A landscape with many valleys, sampled at points; each row gives a point and its height.
From any point a ball takes the steepest step (drop divided by distance) to one of its 2 nearest points. It stops when none of these is lower. Distance is the straight distance between rows; heights are no part of it.
z_307 (h 710): [105 124 138 159 112 101 138 154 147 107 102 159 163 179 153  99 103  99
 117 126  73  97 150 173  87 123 139  68 179 156 151 154  73  97 110 106
 146 120  58]
z_828 (h 480): [139 122 123 103 142 144  95 100 113 152 150 143 100  96  96 147 113 103
 144 122 149 122 160 124 161 133 139 113 162 125 115 135 143 124 139 148
 157 151 159]
z_924 (h 386): [107 113 147 160 106 136 138 148 141 121 101 110 142 210 175 132 154 161
  98 158 108 116 109  91 142 112 102 126 122 100 132 104  83 129 134  87
  98 114  49]
z_855 (h 309): [ 87 100 151 114 161 139  85  90 122 207 148 134  97 106  97 161 170 108
 152 159 155 185 145 112 175 107 121 112 148  91 102 147 121 113 130 155
 135 160 140]
z_886 (h 418): [133  97 122 119 166 155 118 110 124 152 127 124 105  81  74 138 102 137
 130 119 163 127 144 104 181 200  88 174 100 144 109 138 148 121 123 105
 143 130 193]
z_846 (h 380): [174 178 106 119  75 151 108 107  79 138 143 137 105  97 125 147  98 113
 139 128 160  77 154 120 143 107 163 106 132 141 141  92 161 146 154 142
 136 154 136]
z_974 (h 399): [179 112 122 107 157 129 133 118 136 129  93 121  92  96 125 163 104 124
 110  62 149 117 108 145  96 136 126 114 153 170 103  95 153 148 168 163
 149 121 173]
z_166 (h 434): [121  74 144 168 133 134 147 136 178 156  81  93 146 187 172 163 169 123
  91 143 124 154  98  78 159 142  78 149  85 114  97 116 106 126 115 133
 124 141  95]
z_27 (h 207): [ 79 121 108 161 147  88 153 163 167  78 182 137 162 169 148  99 147 181
 175 179 101 133  99 169 133  93 126 137 152  88 142 178 119 121 109 111
 110  85 111]
z_395 (h 293): [133  75 144  86 176 129 143  98 135 165  80 118  85 102 141 152 118 109
 106  93 131 161 149 122 146 207  74 154  98 100  60 118 138 121 129 127
  97 122 162]
z_354 (h 726): [138 143 124  97 144 105 144 142 129 113 137 152 114 109 121 125 116 122
 106  62 119 143 100 177  69 113 156 129 164 157 126 120 142 118 142 169
 126 111 159]
z_343 (h 335): [132 129 150  68 170  91 167 125 120 132 112 133 149  56 176 167  93  55
 113 113  90 177 129 147  51 123 116 104  96 142  91 130 147 109 122 184
  98 148 136]
z_169 (h 288): [130  82 150  89 168 107 166 114 139 153  98 130 132  92 178 171 123  85
 116 103 104 189 116 133 105 142  91 117  83 134  73 126 136 109 130 170
 113 140 154]
z_622 (h 484): [ 86 156 145 136 103 135  99 133 132 138 182 130 159 141 118 117 140 107
 152 178 114 137 140 127 146 121 145  91 150 106 163 170  87 111  78 116
 124 169  97]
z_985 (h 613): [ 88 158 128 177 117 150 135 132 160 143 100 119 125 181 123  58 173 187
  90  83 129 109 108 134 151 132 146 175 159 121 161 123 140 138 125 115
 124  78 144]
z_440 (h 530): [107 111 151 130 137  89 125 146 151 113 168 132 160 130 127 141 135  90
 166 175 112 163 141 127 120  90 118  76 130 145 135 191  95 130 100 155
 156 164 105]
z_119 (h 420): [146 105 150 102 154 127 130  94 136 172  85 133 104 137 171 187 137  90
 122 116 136 170 150 126 120 109 115  79 151 112  77  88 137 119 157 179
 126 151 113]
z_263 (h 241): [104 120 145 195 125 142 118 127 141 116 161  94 140 143 101 131 189 184
 124 190 158 137  93 100 165  87 127 138 141  95 147 140 100 131  99 108
 132 140 105]
z_67 (h 659): [134  86 155 100 176  91 147 129 147 123 106 137 143 108 165 149  97  67
 138 140 106 157 157 142  97 123  98  79 126 158  91 172 110 118 115 165
 144 166 111]
z_730 (h 458): [132  84 144 131 131 135 142 119 142 175  73  91 113 155 175 172 155  98
 104 137 131 167 128  86 155 168  88 144  52  97  73 105 130 125 128 143
 107 147 106]
z_270 (h 504): [149 151 108 116  96 126 134 133 114  85 121 135 186 125 165 164  76  77
 134 142  96  97 128 127  84 107 131  86 101 159 134 115 119 130 131 129
 123 155  98]
z_568 (h 181): [108  77 119 142 166 112 165 141 178 117 109 113 139 151 150 146 160 157
 113 126 114 153  87 119 143 151  81 169  78 127  97 142 126 131 120 117
 120  99 148]
z_223 (h 448): [119  98 131  94 147 113 143 117 131 156 128 121 157 101 158 166  99  69
 126 162 109 146 137 110 150 181 101 124  53 125  94 164 123 117  96 123
 103 169 125]
z_190 (h 558): [ 77 137 174 154 104 108 114 147 152 123 201 113 158 149 116 136 151 108
 162 207 124 158 148 125 129  85 130  56 147 116 168 186  76 114  82 128
 138 161  64]
z_132 (h 534): [122 125 123 184 120 127 122 148 136  95 201 105 164 129  78  95 142 179
 161 202 139 115 110 108 162 140 148 138 147  96 175 178 112 130  61  91
 132 141 130]
z_367 (h 138): [123  68 130 138 168  93 149 149 163  95 137 115 149 150 150 146 143 137
 132 161 105 143 109 112 132 133  88 134  93 128 108 169 100 138 108 118
 131 129 114]
z_683 (h 650): [ 95 148 158 194  90 119 155 155 141  96 167 131 138 188 147 115 154 197
 132 165 107 128 111 155 133  42 132  91 167 116 157 118  77 103 126 116
 126  97  58]
z_319 (h 352): [ 87 121 117 169  84 133 156 153 152 127  78 104 173 205 185 113 138 140
  93 153  66 109 116 109 143 148 116 145  99 100 145 118  88 123 112  64
  84 107  26]
z_569 (h 291): [143 110 119 107 142 131 146 130 141 113  76 115  98 144 118 108 116 158
  88  61 131 116 108 133 116 182 109 180  99 138 107 102 154 149 150 105
 108  79 174]
z_435 (h 474): [114 117 149 156 117  92 126 160 173  73 161 130 162 132 141 139 122  88
 174 187 115 150 154 132  95  52 108  46 123 167 149 195  92 132 114 152
 168 157  75]
z_277 (h 607): [ 99 148 130 144 120 151 150 125 159 160 112 105 162 128 138 144 158 109
  92 102 120 150  90 107 140 145 125 150  80 148 131 122 151 128 106 146
 132 138 169]
z_451 (h 602): [127 195 118 132  81 161 125 126 110 170 130 114 121 105  93  93 146 137
 104  63 151 122 117 132 114 132 177 162 141 158 164  99 166 138 146 141
 155 116 178]
z_95 (h 360): [149  94 122 127 163  75 145 166 153  53 152 158 139 139 139  98 106 132
 162 131 103 124 126 164  80  98 130 103 151 145 127 181 112 119 122 133
 145 107 115]
z_685 (h 158): [168 115 110 158 135 141  90 123 123 118 163 124  93  98  65 134 153 177
 164 138 184 115 113  99 165 100 108 154 139 125 134 124 130 139 148 130
 170 123 169]
z_294 (h 664): [119 108 117 125 143 145 125 141 128 120 101 132 117 157  97  71 107 152
 109 108 127  93 143 104 156 210 125 183 126 133 135 142 129 137  99  90
 107 103 145]
z_222 (h 596): [135 136 133 148  79 145 125 127 118 127 117 111 166 169 164 178 121 111
 122 186 129 114 127  82 140  94 116  93  90 121 135  91 107 134 135 112
 132 170  70]
z_929 (h 325): [155 143 139 109 115 152 113 111 129 166  59  97  84 111 124 138 123 128
  92  59 168 125 136 127 123 171 127 136 113 140 114  71 171 162 190 129
 125  99 168]
z_111 (h 615): [149  85 145  63 184  81 134 119 118 110 122 144 121  94 165 139  90  78
 150 159 114 148 180 158  77 144 121  80 138 117  86 164 116 123 119 152
 112 153  86]
z_397 (h 677): [109 154 119 126 117 159 140 133 135 136 115 105 128 125  79  57 118 150
 107  89 145 112 129 106 146 205 138 212 105 134 155 133 161 149 109  99
 113  86 180]
z_792 (h 632): [ 98 167 150 174  88 117 134 139 132 119 198 141 140 159 123 113 169 176
 149 148 122 139 107 159 126  44 146 104 180 122 160 139  90 110 106 142
 141 110  96]
z_629 (h 799): [140 153 124  82 113 106 108 133  80 102 192 153 129 118 124 133  84  91
 179 182 118 116 164 138 118 112 150  88 144 104 144 152 111 121 114 114
 112 152 100]
z_150 (h 626): [162 175 122 165  73 153 104 135  94 138 143 129 112 132  89  73 123 155
 133 127 166  62 141 103 155 131 166 162 156 145 171 105 132 139 124 112
 159 118 153]
z_912 (h 531): [144 156 119 114 114 133 113 134 106 132 176 162 104 111  89  96 117 120
 148 109 142 106 136 140 132 124 166 140 188 135 142 141 126 112 119 138
 149 137 162]
z_847 (h 507): [137 105 106 152 152 114 119 147 130  99 206 134 144 119  62  98 127 169
 171 175 144 127 111 124 154 142 132 155 136 113 148 186 116 133  81  90
 135 126 157]
z_925 (h 167): [116 138 128 180 123 165  90 119 120 137 152  94 119 110  68  93 206 198
 131 149 170 142 109 101 162 115 125 183 130  88 154 117 139 135 121 115
 127 106 151]
z_39 (h 264): [116 129 129  83 138 140 146 131 135 135  79 125  99 145 134 103 122 121
  80  72 110 129 130 124 105 198 131 168 111 122 111 104 138 141 130 108
  76  95 143]
z_194 (h 381): [148 105 125  70 170 133 112  74 110 172  90 131  78  92 144 169 133  98
 128  99 143 166 159 145 132 135 119 100 147  94  72  86 166 129 164 172
 113 132 136]
z_879 (h 725): [166 141 106  62 156 118 122 122  84 135 176 150  93  37  84 162 111 107
 173 104 155 151 125 152 105 103 159 142 160 140 124 115 155 122 153 167
 126 131 168]
z_509 (h 730): [121 109 138 182 118  84 153 159 159  74 110 155 155 184 172 108 106 137
 139 141  84  93 140 171  90  59 126  62 171 163 148 159  82 114 142 111
 160 100  48]
z_613 (h 717): [108 148 109 130 151  92 166 147 153  95 115 164 146 128 145 107 122 120
 108  60  89 132 106 185  64 118 158 124 160 164 136 139 144 113 134 168
 142 107 149]
z_576 (h 599): [107 136 115 144 137 149 144 122 155 147 135 108 144 100 108 137 164 145
 104  89 141 166  71 126 143 121 118 166  93 163 136 128 160 126 116 142
 154 125 198]
z_45 (h 413): [111  97 137 194 125 147 140 156 176 131  73  85 157 208 165 124 167 163
  78 140 126 111  97  74 174 142 100 161 115 103 133 115 110 134 122  98
 120 120  65]
z_334 (h 718): [ 87 129 125 124 127 108 151 139 156 125  77 149 151 178 188 122 145 100
  79  86  67 148 111 162  65 133 127 102 138 132 115 125 105 103 120 134
 104 111  86]
z_836 (h 647): [143 170 146 170  69 165  93 120 102 140 138 118 131 143 113  97 130 147
 122 155 160  79 140 101 171 119 151 130 138 134 162 108 116 147 115 107
 157 149 108]
z_883 (h 336): [148  71 138  71 205 117 129 100 123 134 110 131  82  78 127 157 113 109
 127 107 138 157 153 146 119 166  92 129 138 106  74 127 139 117 145 146
 118 130 155]
z_139 (h 675): [114 153 133 170  81 142 118 143 129 117 142 141 164 170 139 101 124 129
 118 137 109  85 119 119 136 119 142 105 146 142 165 127  97 122  94 104
 154 144  97]
z_390 (h 620): [ 86 129  97 158 148 142 149 143 165 124 140 135 138 153 108  71 157 188
 124 108 118 125  93 148 150 150 134 193 137 113 144 148 159 123 105 113
 118  70 173]
z_645 (h 498): [153  79 128 100 168 103 151 112 119 120 142 132 125  69 140 193  89  97
 149 161 131 159 129 123 142 139  86 130  59 141  84 160 141 122 130 128
 124 160 159]
z_723 (h 761): [164 107 112  81 183 104 141  78 101 139 151 155 102  21 122 198  78  87
 161 148 136 164 152 143 138  94 125  98 124 140  80 148 172 129 163 180
 135 164 155]
z_381 (h 387): [114 111 124  83 128 130 133 128 125 142 101 120 144 131 164 134  95  66
 120 140 100 117 154 110 134 209 113 124  89 120  96 144 119 120  97 103
  95 160 106]
z_4 (h 569): [133 139 127 163  88 148 123 130 130 144 105 102 160 171 154 161 155 126
  95 133 134 129 102  86 136  97 118 116  86 141 140  86 126 133 137 133
 148 147 107]
z_745 (h 437): [133 174 165 136  68 149 103 115  91 158  91 142 111 158 151 106 119 130
  88 102 127  84 152 134 121 141 157 111 171 131 150  73 109 118 137 115
 112 131  93]
z_614 (h 324): [176 168 105 130  90 155  93 114  88 146 122 113  80  98 107 118 141 145
 135  99 178  98 129 118 142 109 151 140 132 131 137  81 160 152 183 125
 156 120 157]
z_524 (h 684): [115 164 107 107 133 157 146 135 123 143 132 114 124  90  74  88 122 155
 105  79 140 140 109 127 129 178 137 216  83 141 144 116 183 139 127 115
 112  94 207]
z_540 (h 410): [122 125 125 159 123  77 136 178 156  63 177 146 171 138 131  97 108 133
 187 172  99 124 132 157  99  66 134  90 139 151 162 205 104 124 100 134
 159 124 102]
z_943 (h 705): [156 168 100  87 125 157 125 105  91 153 163 130 107  36  73 144 103 100
 147  82 160 128 122 141 130 124 162 149 148 156 135 112 181 128 155 163
 157 137 189]
z_79 (h 692): [103 152 120 173 101 122 137 144 151 105 124 152 174 171 146 103 122 117
 125 112  91 100 120 154 108 102 141  94 162 173 155 143 103 117 113 133
 164 129 104]
z_910 (h 567): [151 177 114 133  75 134 143 137  93 107 185 166 127 122 110 105 129 143
 154 103 134 111 105 154  95  74 181 135 168 142 154 121 123 117 123 144
 145 122 138]
z_142 (h 436): [160 133 126 103 132 132 110 104 115 145 104 140  98 106 118 141 105 107
 121  85 153  92 146 138 122 137 149 102 176 148 116 105 144 134 141 155
 158 137 150]
z_211 (h 490): [132  79 120 122 169 118 117 136 136 115 163 115 141 118 109 149 113 123
 149 187 134 129 130 112 168 181  98 141  77 111 114 185 107 139  81  79
 115 160 132]
z_325 (h 553): [137 175 130 173  73 160 130 130 134 151  94 106 135 162 153 128 158 152
  74  87 151 118 103 123 129 106 150 127 126 163 157  69 144 151 152 130
 158 128 133]
z_49 (h 367): [111 159 144 114 102 158 109  98 111 199  91 106 102 133 140 144 157 102
  91 113 144 159 145 101 144 142 139 133 107  95 111  76 157 134 150 143
 110 141 135]
z_264 (h 310): [118 113 131 107 119 135 135 135 134 131  69 125 126 176 167 116 123 111
  93 100 105 115 132 113 117 177 117 138 110 116 102 109 108 126 121 104
  92 130 101]
z_655 (h 237): [ 62 141  85 138 153  87 165 162 162  95 147 147 176 169 170  82 122 157
 166 138  73 131 103 180 101 101 143 158 114 109 145 180 137 120 119 111
 100  79 111]
z_275 (h 604): [ 73 157 131 173  98 155 133 139 143 134 110 125 156 191 150  92 178 174
  92 116 105 125  97 135 140 112 144 154 133 100 154 117 124 123 111 107
 102  96  98]
z_491 (h 532): [138 177 150 183  73 165 100 130 104 156 101  81 124 143 120  99 188 180
  94 146 172 110 136  84 158 110 133 173  99 116 165  79 138 164 163 107
 126 130 125]
z_473 (h 533): [131 129 142 103 141 115 110  98 126 151 150 153 110 115 134 163 126  79
 145 144 142 137 163 135 134  95 144  68 177 133 117 142 123 115 128 166
 152 170 117]
z_907 (h 501): [134 108 131 139 140 162  90  97 122 180  89  89  93 120 112 158 164 146
 131 140 171 147 134  84 177 141  95 159  73  93 110  92 153 141 172 130
 125 131 153]
z_371 (h 542): [125 176 134 172  74 172 111 125 116 162  90  68 141 127 124 106 175 149
  87 114 170 119 125  89 148 146 136 167  87 158 160  78 161 175 151 125
 146 133 159]
z_157 (h 580): [ 78 118 118 154 149 132 131 151 162 116 148 113 156 158 116  91 159 155
 125 149 112 128 108 113 156 178 133 170 118  90 150 175 125 122  72  89
  88 118 118]
z_867 (h 539): [ 94 144 147  93 133 111 120 138 116 131 139 167 113 165 131  83 149 127
 115  96 101 150 136 164  88 124 160 122 183 102 138 130  92 100 121 134
  93 107 112]
z_596 (h 473): [119 160 166 144  74 140 119 131  97 140  86 164 122 178 155  99 103 135
  93 117  93  75 144 151 105 143 150  84 175 122 143  95  79  94 131  84
  97 124  56]
z_960 (h 811): [114 137 161 122  96  88 133 143 132 100 136 136 151 148 172 172 121  70
 147 171  98 169 178 151  52  42 110  23 127 130 122 124  90 112 130 167
 123 141  42]
z_684 (h 636): [162 141 129 134  74 146 120 104  95 123 113 111 139 158 168 181  85  98
 132 200 136  95 166  93 157  96 125  73 105 123 129  78 129 147 153 109
 126 172  61]
z_179 (h 545): [159  90 112  70 159 122 127  92 100 130 111 128 102 100 152 184  82 100
 147 169 130 128 160 116 148 164 106 114  90 100  76 123 147 139 135 122
 101 153 131]
z_285 (h 255): [121  86 164  87 170 124 183 114 137 152  88 120 116  88 160 155 108  89
  99  73 106 169 111 129 113 190  82 156  80 142  75 123 146 113 124 145
 101 123 166]
z_426 (h 508): [100 163 152 125  96 112 124 142 111 125 129 172 118 180 151  83 123 140
 101 121  82 103 135 168  92 128 162  97 183 106 142 127  86  84 116 104
  93 106  79]
z_427 (h 343): [127 134 144 120 125 151 111 104 136 195  69  95 100 134 135 145 167 115
  88  65 159 155 122 114 136 153 115 140 119 129 113  78 163 141 166 153
 125 115 163]
z_815 (h 464): [139 128 150 110 147  95 127 131 138 104 109 161 150 107 167 147  94  60
 127 126  93 128 177 166  35  96 134  46 172 156 114 137 110 116 123 180
 128 155  70]
z_54 (h 627): [129  81 135  80 177  96 137  85 113 153 153 142 108  89 142 170  81  84
 178 197 120 171 181 137 169 155 117  81 102  98  76 189 134 128 112 133
 118 175 113]
z_835 (h 648): [138 124 138 109 118 139 102 137 106 124 107 139  95 154 113  80 110 156
 124 114 137  91 148 110 140 183 141 164 143 105 135 116 110 140 128  84
 104 107 135]
z_562 (h 454): [164 167 113  92  91 126 123 117  89 104 138 144 144 115 144 166  95  97
 134 134 127  99 138 135  91 105 147  96 115 146 132  90 134 147 146 138
 119 156 109]
z_357 (h 611): [132 181 120 170  84 175 104 124 114 165 125 103 105 105  70  68 155 166
 121  81 181 109 134 114 145 143 151 180 149 141 174 107 167 146 146 128
 165 107 184]
z_719 (h 278): [149 112 131 151 126 116 134 141 145  93 125 136 120 180 145 122 138 164
 119 122 127 102 103 131 123  88 122 118 154 138 134 113 103 132 154 113
 152 106 104]
z_475 (h 383): [134 130 126  78 159  89 159 144 118  91 136 152 171  71 146 149  86  75
 138 122  81 160 125 161  65 117 134 116  93 158 123 165 139 108 120 158
 114 139 145]
z_595 (h 559): [130  77 131 114 162 104 107 111 129 126 160 120 119 106 118 168  97 107
 176 209 141 135 166 114 176 150 113  92 116 116 104 193 107 139 112 110
 133 180 114]
z_906 (h 693): [129 163 121  80 127 165 146 111 111 159 135 113 116  57  77 123 102 109
 108  59 146 142 119 138 124 160 147 173 106 171 143  99 183 128 148 138
 140 113 216]
z_308 (h 318): [162 116 111 121 153  82 149 162 128  71 171 175 116 119 106  98 112 161
 174 108 119 119 114 170  88  86 151 137 165 143 128 159 125 115 133 146
 135  90 152]
z_965 (h 284): [152 138  79 136 128 116 150 150 128  91 170 159 121 113  93  87 116 170
 157  91 132 106  93 154 123 104 153 174 158 140 144 135 145 125 134 130
 148  77 190]
z_195 (h 518): [130 129 145 178 114 171  91 122 123 152  90  73 110 135 109 121 190 165
 108 160 174 126 138  71 180 146 106 181  86 101 142  98 132 165 151 110
 118 130 124]
z_143 (h 152): [126 147 130 165  92 151  84 101 110 162 194 121 107  92  67 139 175 143
 161 151 185 129 133 107 169  70 149 130 168 115 157 131 116 131 125 143
 181 158 146]
z_560 (h 198): [120 106 130 160 136 128 125 141 147 115 151 106 147 151 125 147 151 151
 128 169 140 127 100  97 156 109 108 129 108 122 131 150 103 138 105 112
 141 147 120]
z_918 (h 201): [117 143 153 190 113 159 105 127 122 136 143  97 119 152 106  93 194 203
 119 154 155 120 111 100 167 106 132 153 155  94 163 117 102 130 120 105
 127 121 119]
z_674 (h 481): [146  91 129 131 139 146 135  90 128 202  62  93  92 116 159 191 128 107
 113 152 148 154 146  86 183 156  90 133  54  96  74  89 166 145 162 138
 125 140 136]
z_131 (h 398): [106 175 150 116  85 162 104 125 106 176  95 131 105 155 136 103 156 125
  73  85 134 140 130 126 123 145 166 148 148 109 149  90 137 129 140 124
 106 121 133]
z_20 (h 583): [148 111 110  72 154 131 102  89  98 153  95 126  76 107 139 147  98 108
 136 150 142 113 178 119 169 174 118 132 107  77  86 100 155 144 140 120
  98 135 121]
z_969 (h 226): [117  99 137  86 175 118 187 139 158 129 114 123 128  93 136 131 110 116
  92  68 104 158 104 145 120 186  96 178  83 154 102 144 153 115 116 131
 111 100 191]
z_170 (h 361): [171 154 122 109 119 151 102 120  92 146 109 129  76 100  80  95 105 140
 130  75 172  83 156 125 123 173 152 159 163 127 133  77 160 140 171 123
 137  93 169]
z_360 (h 621): [126 139 137  82 119 157  86 110  87 161  87 119  89 136 115 101 116 124
 114 125 147 107 178 104 159 199 139 164 117  78 120  95 141 142 147 102
  79 117 129]
z_429 (h 742): [163 140 127  73 152 101 129 120 108 111 150 162 120  76 123 159 116  96
 140  99 127 145 127 150  66  91 152 110 162 146 118 118 138 125 150 180
 120 128 134]
z_773 (h 254): [155 154 135 153  86 157  81 106 100 154 171 133  76  97  86 141 152 150
 169 146 187  89 157 102 185  73 145 117 186 122 139 112 126 129 156 151
 181 140 130]
z_962 (h 236): [133 134 156 186 100 145 114 133 126 122 123 112 100 173 127 103 179 196
 114 126 147 103 109 116 155  87 130 145 159 110 147  90 114 133 160 110
 134  95 116]
z_771 (h 594): [ 51 148 122 176 132 134 142 147 177 128 137 114 177 178 147  94 186 153
 117 146  94 149  88 133 155 129 141 155 125  93 160 156 124 118  79 105
  95 116 101]
z_937 (h 362): [173  88 124 102 162 108 141 125 130  86 105 134 111 134 155 150 102 123
 125 102 123 120 120 143  89 124 121 106 139 153 101 111 124 135 156 139
 126 126 131]
z_975 (h 471): [136 118 150 117 129 114 120 113 129 139 109 141 122 159 162 154 130  94
 118 138 126 137 159 137 108 104 111  56 166 119 105 112  97 115 131 156
 134 158  87]
z_135 (h 213): [177 118 130 164 112 141  95 124 112 122 153 132  79 123  82 115 140 172
 159 131 186  76 131 105 173 105 124 134 172 131 138 113 116 131 162 126
 173 114 134]
z_198 (h 307): [147 139 119 112 123 155 131 131 139 138  69  98  89 119  97 100 134 167
  92  48 157 118 117 128 116 178 123 178 106 154 131  83 168 161 185 109
 123  72 185]
z_320 (h 323): [167  79 131 116 156 105 134 133 132  89 118 126 105 157 147 152 124 146
 131 139 146 114 115 116 126 109  97 122 125 133 101 110 108 144 159 112
 130 122 123]
z_940 (h 204): [ 96 101 118 119 180 128 170 134 167 135 118 133 129 116 117 128 152 146
 106  88 108 161  96 133 141 172  86 198  83 130 110 147 147 116 105 117
 107  89 186]
z_636 (h 259): [152 134  85 183 107 133 143 143 135  84 162 136 130 138 109  89 137 210
 154 140 149  94  89 127 142  96 141 164 140 132 160 117 148 149 130 103
 150  88 153]
z_945 (h 544): [156 139 101 122 115 121 154 138 139  77 106 145 169 113 147 145  68  96
 116  99  96  82 119 142  70 132 128 110 132 202 136 124 137 135 123 146
 146 143 134]
z_288 (h 317): [ 82 117 102 144  98 124 143 160 150 108 103 112 189 182 180 110 124 101
 122 142  59 108 116 122 119 158 104 123  94 116 143 143  93 123 105  75
 102 111  53]
z_888 (h 603): [119 177 135 131  82 104 134 152 111  99 199 166 155 125 119 120 150 128
 160 141 115 152 120 150  86  36 165  96 161 139 163 148 104 111 118 151
 134 134 107]
z_237 (h 235): [101 136 104 183 123 113 151 143 157  80 175 129 161 158 134 107 162 205
 155 163 121 120  83 146 139  72 139 142 132 117 154 140 135 140 111 115
 133  96 124]
z_551 (h 407): [173 103 136 109 157  89 142 128 127  88  87 144 136 116 169 155  90 100
 114 115 106 113 144 160  45 115 117  77 153 170 109 115 115 137 151 165
 126 139  83]
z_511 (h 683): [131 113 121  55 173 106 116  72  89 159 150 153  97  80 123 157  91  75
 165 168 124 162 180 157 148 136 155  81 151  87  81 155 148 117 130 161
 115 160 114]
z_56 (h 739): [136 134 118  58 136 113 100 103  79 135 176 156 104 101 101 141  92  98
 180 180 137 133 171 139 148 127 166 103 140  91 111 152 134 124 128 134
 104 155 120]
z_478 (h 566): [163 129  94 137 111 127 151 145 133  76  99 146 141 138 143 118  69 135
 115 104 120  69 102 128 110 137 138 120 138 189 131 105 140 149 142 111
 151 123 145]
z_570 (h 277): [180 114 126 131 131 149  92 108 115 140 102 118  67 126 108 152 141 157
 138 112 183  97 141 113 160 105 117 116 159 119 116  84 132 143 184 131
 154 119 133]
z_550 (h 274): [ 84 143 103 131 118 116 156 161 145  97 135 129 188 170 158  89 120 127
 136 148  63 109 106 145 114 146 141 145 106 119 151 164 113 117  90  83
 103 103  98]
z_829 (h 746): [166 105 107  58 193 119 137  91  89 141 151 146  91   4  89 193  80 110
 168 122 148 157 134 152 131 120 122 137 128 132  95 124 187 118 175 168
 124 135 178]
z_824 (h 435): [121 137 114  88 153  89 157 174 120  81 167 151 183 108 130 101  94  96
 163 140  84 140 127 159  79 130 144 131 108 146 147 194 124 121 103 125
 126 127 144]
z_903 (h 562): [ 96 139 136 155 124 152 109 144 131 125 170 120 143 141  82  67 158 174
 132 161 135 119 116 114 168 170 148 167 141  76 167 167 117 122  74  81
  95 117 129]
z_121 (h 760): [137 116 128 124 104 105 153 146 129  75  99 131 148 185 177 141 113 127
 124 148  87 126 119 138  82  92 106  77 122 130 121 105  89 115 142 113
 112 115  43]
z_885 (h 745): [134 132 120 162 104  97 157 158 142  73 106 142 164 181 177 143 119 137
 115 132  89 114 109 158  67  52 115  74 142 162 137 113  98 119 157 120
 144 115  56]
z_221 (h 588): [175 108 117  79 159 106 143  97 103 107 113 133 115  92 161 194  81  94
 150 165 125 131 142 125 103 121 115  90 101 125  78 104 149 150 153 158
 103 157 111]
z_591 (h 363): [ 83 112 151 107 160 133  96 110 136 172 150 126 122 119 100 136 172 114
 137 146 137 187 131 118 150 139 128 139 133  97 122 162 109 105  97 136
 110 152 140]
z_38 (h 589): [119 186 120 152  73 150 130 136 107 130 145 139 135 150 118  81 137 152
 105  93 121 109  99 148 114 108 177 140 149 135 169 106 146 130 124 123
 134 112 146]
z_786 (h 618): [105 156 130 130  99 154 154 122 152 166  72 103 164 140 171 152 129  73
  75  95 107 135 107 103 128 160 118 127  77 157 111 106 142 123 107 141
 138 149 141]
z_414 (h 244): [ 98 120 135 154 127 147  82  85 126 183 167 115 110 105  86 167 175 129
 151 168 169 158 135 108 182  87 134 108 144 108 123 134 123 132 129 156
 163 176 136]
z_173 (h 535): [141 120 151  92 152  87 121 116 131 109 114 143 147  96 172 147  81  46
 156 168  92 138 207 156  51 107 123  27 141 131 108 154 114 117 117 173
 121 171  48]
z_675 (h 450): [138 105 119 139 145 142 115 128 125 124 143 110 140 112  95 131 113 142
 127 163 151 113 127  94 176 183 113 163  76 134 124 151 128 144  98  95
 136 152 162]
z_547 (h 784): [117 126 144 107 102  93 136 145 121 102 126 133 158 162 175 164 130  89
 140 164  94 173 144 139  69  85 106  65 103 115 119 117  88 123 132 134
  96 136  54]
z_420 (h 136): [110 116 110 155 149 162  84 120 123 153 154 107 110  75  41 111 170 189
 150 134 164 163 110 104 164 158 106 202 110 103 158 140 148 124 126 105
 122 103 183]
z_241 (h 579): [156 135  98 161 116 135 148 141 147  99 121 128 134 138 119 109 111 158
 112  73 134  83  96 134 125 133 132 151 128 190 138 114 155 154 140 125
 164 105 180]
z_181 (h 704): [ 92 155 125 136 120 123 144 149 150 127 102 151 176 154 155 105 122  93
  96  95  73 123 112 156  88 126 144 104 141 157 139 144 117 110 103 144
 147 134 123]
z_705 (h 472): [126 120 108 112 160  94 143 163 131  87 189 151 157 115  97  87  92 129
 165 147 111 139 121 150 120 145 140 147 126 132 150 194 122 113  89 115
 123 120 156]
z_328 (h 105): [138  91  90 155 164 151  84 121 121 144 173 125 101  54  34 136 139 177
 173 136 172 144 106 105 165 148  95 193 106 124 138 139 147 112 138 116
 159 124 190]
z_250 (h 393): [151 119 121 105 146 157  98 111 112 141 111 109  79  88  74 114  99 140
 129  87 169 113 152 110 154 182 111 171 118 139 123 115 160 138 147 116
 143 111 193]
z_813 (h 591): [145 114 114 129 155 131 143 132 147 114 133 124 126 107 109 142 132 140
 123  87 143 133  92 132 141 130 103 153 107 163 126 138 146 132 132 134
 159 115 190]
z_660 (h 417): [ 66 133 152 136 125 152 105 138 136 167 153 124 144 156 119 100 170 106
 120 146 118 158 136 115 158 151 139 132 154  87 147 160 101 107  71 124
 111 155 110]

For each start below, name the point where the ball stops.
z_139: z_918
z_786: z_27
z_975: z_367
z_222: z_27
z_888: z_918
z_173: z_918
z_440: z_27
z_985: z_367
z_829: z_179
z_390: z_367
